Points on a hilly landscape, in no order, each with its height.
A ball rolls from a point to whichever of its 2 nearest points has the largest drop for the distance, and stops where none of them is lower. Distance is the straight distance between rows; heights are no part of it.
j_565: [-13.4 -31.1  16.5  34.0 -44.5  -5.0  11.1  -5.8   4.7  15.9 -18.6 -12.4
 -21.5  -9.2 -22.8  -1.6  12.5  15.1 -33.1   6.1]  (h 275)
j_563: [-18.0 -24.7 -28.4  21.5  23.8 -14.6  -6.7 -14.8 -25.8  15.1  -7.2 -20.5
  -6.3 -22.5 -27.3  22.7 -18.9 -13.5 -41.3   6.9]  (h 217)
j_999: [-19.4 -39.7  17.6  28.4 -18.9  -8.0  -5.6  -4.4   5.0  -5.6 -39.7  -0.4
  -4.8 -10.9 -19.7 -10.2  12.9   5.4 -12.3   5.4]  (h 215)
j_659: [ -6.2 -26.5   1.6 -10.6  -4.7  12.5 -49.1 -23.9  -3.2   1.3  10.3   4.5
   7.3  -6.6 -28.5 -10.2  -7.5  16.0  18.0  12.5]  (h 170)
j_226: [ 10.6  40.4  18.9   4.0  -4.2  -3.7  33.1 -12.1  33.1 -36.7  -6.0  -0.9
  -2.2 -19.9   4.7 -29.1   5.5  -4.8  12.5   3.7]  (h 323)
j_274: [-31.0   5.2  15.9  -6.5   5.9   9.7  10.0  -1.8  -8.9  22.6 -32.7  -1.4
 -17.8  11.1  33.3   4.8  16.0   3.9  -2.7 -21.0]  (h 296)
j_27: [-24.9 -17.8 -23.8  -1.7   4.0   1.9 -12.5 -34.5   0.7 -20.2   0.3 -23.3
  24.5 -26.6 -43.5  -8.1   7.4  11.3   5.3  18.8]  (h 263)
j_6: [  9.5  12.2 -10.0 -20.1   5.4  -4.1 -23.9 -19.0   4.4 -49.1  -1.9   4.5
  42.0  -0.7  -9.3  -9.3   1.8  18.1  25.6  19.7]  (h 441)
j_847: [ 16.9   7.4   4.7   4.7  -2.4 -18.7   0.5 -20.5  19.8 -41.0  -6.5  -5.4
  36.8 -14.3 -18.3 -32.1   6.9  16.9  15.4  21.9]  (h 416)
j_108: [ -5.0 -48.1  -0.4  22.5   2.7 -12.4  14.1 -21.5  -6.2 -13.7 -35.8   2.8
  -9.8 -29.5  -7.3  -2.1   5.7   5.2 -17.7   7.8]  (h 141)
j_543: [-13.7   3.2  10.7 -25.7 -24.6   4.0 -27.7   4.9   5.5  -2.2  19.2  25.9
 -13.3   6.9 -33.8 -20.9 -20.2 -17.6  16.6  -7.6]  (h 281)
j_876: [ -1.1  28.2   4.1 -22.2  -1.8  -4.8   6.6  13.4   0.7 -29.9  -3.1  21.1
 -11.7  24.0  -9.8   5.3  -4.4 -23.2  23.8 -15.3]  (h 485)
j_288: [-18.2  28.8  16.3 -10.0  -3.1   7.9  14.9   8.6   4.2  31.4  -0.8   6.4
 -18.0  25.4  43.1   2.6  10.1  -8.4   6.1 -22.0]  (h 359)
j_738: [  4.9  -4.8   1.2   7.1  13.0  -6.7  10.5 -11.8  -3.6 -31.4  24.3  -9.5
   7.9 -10.3 -26.8   2.5   8.0  10.9   6.4  18.4]  (h 361)
j_638: [ 11.4 -25.2  -2.1  -3.3   8.8 -12.0  -9.6  13.8  -1.9 -17.2  25.1  27.8
   0.1   8.2   4.6   6.9  11.8   5.4  -3.2 -14.6]  (h 285)
j_906: [ -5.2  -0.3  34.6  28.4 -54.9   5.5   8.1  15.0 -11.4  29.5 -16.8  -8.2
  -5.1   3.6 -16.8   2.0   9.5  22.3 -26.2   1.4]  (h 324)
j_100: [-11.9  27.2  -9.1  -0.3  30.5  13.6  -6.2 -16.4  36.1  -3.9   3.7  -9.7
 -15.5  11.5  22.9  18.6   1.6 -13.8  24.0  -5.6]  (h 438)
j_955: [  4.2  19.6 -14.0  13.1   8.4  10.2  -6.4 -31.3  38.8   7.5  20.7 -13.8
 -11.6  25.6  31.6  34.3  -0.6 -23.0  36.9 -28.0]  (h 505)
j_425: [ 10.7  52.2  17.0 -13.3 -21.6  14.1  20.8  24.7  -6.6  47.5  -0.4   3.2
 -14.3  13.0  45.2   1.0  -2.8   1.5  -0.8 -13.5]  (h 409)
j_271: [  0.8 -15.5  17.3   7.2 -12.3  -8.5  13.7  26.6  -5.9 -19.9  -6.5  10.5
   3.7   9.7   1.3   4.0  13.0   7.8 -12.1   1.1]  (h 320)
j_875: [-11.0  -5.8 -15.2  -3.0  -7.7  -2.9  19.9  24.8 -61.9  53.5 -17.6 -22.9
  11.2  23.5  20.7  -4.4   7.2   2.9 -11.3   7.2]  (h 225)
j_9: [ 40.5  21.6  -4.4   0.2   8.2   8.2 -10.9  16.1  48.6 -11.0  35.6  24.8
 -15.7  -8.2  22.6   1.0  -6.4 -10.8  -2.3 -22.5]  (h 634)
j_22: [-19.6 -32.4 -12.8   0.4  23.1  -0.8 -17.2  -7.3   1.7 -24.1 -32.5   1.8
  30.2  -7.9  -8.4  -9.4  10.2   6.8   4.2  -6.2]  (h 367)
j_689: [ 14.7  41.5   6.6 -31.6 -10.5   0.7   1.8  18.0   5.5   7.9 -12.1  18.2
 -34.9  21.2  -2.3  -6.4 -18.2 -31.1  22.1 -13.5]  (h 467)
j_252: [-32.8 -26.2 -33.5  -5.5  17.2  19.0 -34.5 -23.4 -18.5  -4.7  -4.1 -23.3
  21.4 -19.5 -47.5  11.3 -13.7  14.3  -5.3   9.8]  (h 206)
j_492: [-10.4 -27.3 -29.5  -5.0   9.5  -1.8   2.1  18.4 -45.2  51.8 -37.0 -25.6
  11.4  10.0  28.7  -6.4  -4.6  -7.1  -7.2   0.0]  (h 277)
j_243: [  2.0  31.9  37.4  18.8 -42.4   4.1  -0.8  29.6   7.9  21.9  -5.0  -3.1
   6.7  -1.5 -10.5   2.0  -2.3   9.1 -27.4   9.3]  (h 373)
j_256: [  6.7  -9.7 -25.4   8.2  30.5 -18.2  34.6 -39.6   7.9 -20.1   1.3 -21.6
  14.5 -28.3  12.2 -11.1  19.9  13.2  -9.1   9.3]  (h 270)
j_841: [  7.6 -24.7  22.7  17.5   5.2  -7.9  -3.4  17.2  -8.7  35.1  15.5  -2.6
 -25.5  -1.7  -6.4 -10.9  -3.4   4.8 -19.1   6.7]  (h 180)
j_873: [ 34.8   5.8  -6.4   4.7  12.1  -4.1 -26.8   2.9   6.5  -4.4  27.1   1.1
   4.8  33.1  14.1  20.2  -6.7   6.2  24.4   2.0]  (h 310)
j_290: [-19.3 -20.7 -34.8  -0.2  39.6  -2.9  17.1 -19.4  11.1 -16.7  -2.7  -5.4
  19.1 -21.5  12.3  11.4  25.3   7.0  -8.8  -7.7]  (h 203)
j_438: [ -6.1 -15.8   0.2  -1.8  10.1 -12.7   7.6   3.4   3.7 -39.0 -32.0  11.6
  22.5   5.4  12.3   0.4  24.0   5.4   6.4  -0.4]  (h 347)
j_810: [  2.7  10.1   0.8 -19.9   6.1 -10.0  -5.9   4.9  23.1 -26.3  38.7  25.5
   7.8  -8.8  -7.3  -0.9   5.7  -6.6  -5.9 -10.7]  (h 227)
j_211: [ -3.8  18.7  -2.7  -2.2  16.4  -5.6  -1.7   6.8  -0.8 -30.7  25.2  -3.7
  16.1  13.9 -22.0  20.4  -4.9  -3.5  21.3  12.1]  (h 308)
j_961: [  7.7  32.8  12.8  -6.1  12.9   8.9  25.0  -7.0  29.8 -16.4   1.4   7.7
 -16.4  -1.0  18.7   6.2   2.2  -9.3   6.0  -2.9]  (h 381)
j_33: [ 15.0  55.6  16.3 -27.6 -27.0  13.6  18.1  22.2   0.1  35.9 -13.3  10.0
 -31.2   8.7  19.8 -13.4 -22.8 -24.4   1.8  -8.5]  (h 442)
j_239: [ 44.9  37.7 -14.3  -2.0  -3.7  12.4  -4.4  11.0  47.9  14.8  34.7  16.4
 -24.0   8.8  22.9  21.8 -14.6 -25.4   6.6 -23.3]  (h 608)
j_527: [ 39.0  27.1  12.4  -0.9   8.4   9.5  -6.3 -23.9  26.0 -26.9  23.9   4.6
   2.8 -13.8  -3.1 -12.1  -8.6   8.6   8.6  14.8]  (h 214)
j_249: [-18.1 -13.0  -5.6   8.6  10.3  -4.8  42.0  12.7 -32.4   7.7  -2.0  -4.9
 -13.4   6.9  18.5  30.8   7.2   0.9 -20.7  -5.9]  (h 55)
j_583: [ 32.4  38.9  10.9 -14.1   1.8   6.1 -15.3  -7.2  35.4 -16.3  24.1  21.0
  -7.9 -33.2 -21.8 -12.4 -21.5  -9.3   0.0   3.2]  (h 83)
j_471: [ 38.1  16.6  -7.3   1.7  17.2  14.5 -16.3 -14.0  20.9 -25.6  43.2   5.4
   5.8   7.6   4.8  11.9  -4.2  12.9  20.8  10.0]  (h 297)
j_883: [ -8.3  19.0 -12.8 -25.4   8.5  -8.4 -19.0   4.5   7.0 -23.3 -17.5  17.3
  15.8  25.7  -5.7   4.9   4.6 -17.2  20.2 -12.5]  (h 470)
j_102: [-21.5  -1.7   8.6  -4.6   1.1 -13.4  -2.3   3.3  19.6   7.8  20.3   4.2
   1.9  -6.1 -19.9  -3.9  15.7  -5.5 -17.0  -3.0]  (h 117)
j_345: [-12.2 -48.5 -36.9  -6.9  17.9  17.6   8.6  25.3 -47.5  42.6 -21.1  -7.9
  -5.1  11.1  39.1 -16.5   3.9 -24.8   9.7 -15.7]  (h 326)
j_545: [-11.2 -21.4 -37.7   5.8  30.2 -12.3  16.7   4.9  -9.9  -4.1   8.3  -6.2
   2.5   2.2   9.9  33.3  12.2  -2.4 -16.2 -11.1]  (h 139)
j_453: [-11.5 -37.5  -7.1  16.0  -5.2   2.1  11.2  -1.0 -53.6  35.8 -31.1  -0.2
 -34.0  -7.4  10.1   7.4 -20.2  -4.9 -23.5   2.9]  (h 148)
j_664: [ 23.2  31.1  15.9  -4.0 -25.1   5.3  -0.1   1.1  46.5 -20.9  12.9  18.7
  -0.8 -37.6 -32.9 -30.6 -10.0 -14.2 -14.8  10.5]  (h 201)
j_854: [  7.6  29.9  28.8   1.1 -30.1   3.2  22.5  -4.9  43.7 -33.3 -10.9  11.0
   2.4 -27.4 -18.0 -31.8  -0.6 -16.6  -4.5  -0.7]  (h 269)
j_400: [ -0.1  13.8   7.6  -6.7 -22.7  -1.2  20.8  33.7 -48.9  38.7  -1.9  -3.7
   5.2  31.1  26.3   5.6   6.9   8.2  -1.7  -2.0]  (h 183)
j_104: [ 11.5   5.7  27.9  25.0 -23.4 -18.8   7.1  34.4   2.2   1.9   8.5 -19.9
  18.7   2.1 -30.6   7.8  -0.3  12.2 -28.5  20.2]  (h 430)
j_816: [-16.6 -52.9  -9.8  16.6  -4.4  -3.8   8.3 -13.5 -18.5   7.3 -32.8   3.5
 -31.6 -22.7  -4.1   6.0  -9.5  -3.4 -33.7  -5.5]  (h 41)
j_30: [ 18.0  -4.3  17.2   1.5 -11.1   8.8 -28.5 -26.2  20.9 -16.8  20.5   1.2
   5.5 -22.2 -30.6 -19.7  -8.1  19.3  10.4  21.3]  (h 256)
j_778: [  5.2   3.7   8.8  24.2 -18.6 -22.5  13.8  -3.2  27.4 -21.7  -2.5  -9.4
  30.5 -20.3 -27.4 -31.1  18.7  10.9  -4.1   9.7]  (h 449)
j_194: [-17.9   6.5   9.2   2.1 -25.5  -9.6  24.9  22.0 -38.6  25.5  -4.7  -2.6
   0.0  10.6  14.5  21.3  12.5  18.5 -32.2 -10.9]  (h 134)
j_401: [-24.6   7.3  20.4 -13.2 -18.5  -2.1 -14.8  12.8   2.9  20.1   0.3   4.8
 -12.6   9.6 -24.4 -18.7  -5.7 -12.0   1.9  -4.7]  (h 224)
j_65: [-27.8 -16.6  12.3   3.8  -4.4  14.0  14.6  -4.1 -39.8  39.8 -24.9   1.6
 -17.3   3.4  29.0   1.5  -0.8  12.1  -4.5  -6.7]  (h 232)
j_931: [ 15.7  12.7  10.8 -11.3  -8.6  -9.7  -3.4  39.1 -18.2  18.0  10.4  -5.1
  -2.7  34.3  19.1  -5.2  -8.1  -9.1  10.1  -4.1]  (h 228)
j_395: [ -3.0  -1.9 -22.4 -17.9  15.2   4.7 -33.1  -5.2  -5.5 -42.3  -7.5  13.5
  32.8  16.4   1.0  17.3   0.3   7.6  31.1  -4.9]  (h 456)
j_160: [ -5.8 -26.0 -11.7 -18.6  12.7  30.0 -45.3 -46.1  -5.9 -17.3   1.6  -1.7
  24.8 -20.6  -6.2   3.8 -10.4  32.8  14.1  21.7]  (h 76)
j_663: [ -0.3 -23.6  -0.3  23.1  19.9 -20.2  -3.2  -3.2 -30.6  20.0  -0.4 -16.1
 -14.9  -2.9  -7.3  11.6 -11.7   6.2 -25.3  15.0]  (h 84)
j_623: [ -5.3 -17.8  -8.2  20.7  14.8 -14.8  32.6 -21.4  -1.5 -14.1   7.7 -25.7
   5.1 -30.4 -19.9  -4.7   6.9   9.8  -7.2  20.2]  (h 345)
j_64: [-17.3 -33.3 -32.1 -16.7  28.5  42.3 -39.8 -27.8 -24.4  -9.7  -5.6 -13.5
  22.4 -14.8 -11.0  21.8 -15.9  29.2   5.2   5.1]  (h 151)
j_208: [ -9.1 -36.6 -12.9 -13.9  -8.2  -0.7   8.7  25.3 -38.5  46.7   2.9   4.0
  -6.2  14.5  38.1 -30.5   5.5 -23.0  15.3  -1.1]  (h 362)
j_92: [ 22.2  35.1  -3.3   2.6   3.8   9.5   3.8  -6.3  33.3  26.5  32.0  -5.1
 -24.9  21.3  38.2  14.7 -15.7 -28.3  17.7 -28.4]  (h 571)
j_658: [ 23.2   4.1  10.8  -0.8   6.3  -6.1 -24.5  21.1 -10.6   6.5  -4.4   1.0
   6.6  47.7  11.5   4.5  -8.7  -5.3  31.3   6.0]  (h 264)

Call two points neighbours if one is among the 2 nearest of the other. Go from one point of each pair to the other, from neighbour to neighbour, staying as low as possible. Name the highest point that can't be avoided.
j_663 / j_102 | j_841
j_160 / j_583 | j_30
j_249 / j_160 | j_873
j_816 / j_102 | j_563

For each start below, name the point where the ball stops.
j_955 | j_583
j_438 | j_102
j_208 | j_249
j_689 | j_816
j_873 | j_249
j_623 | j_249
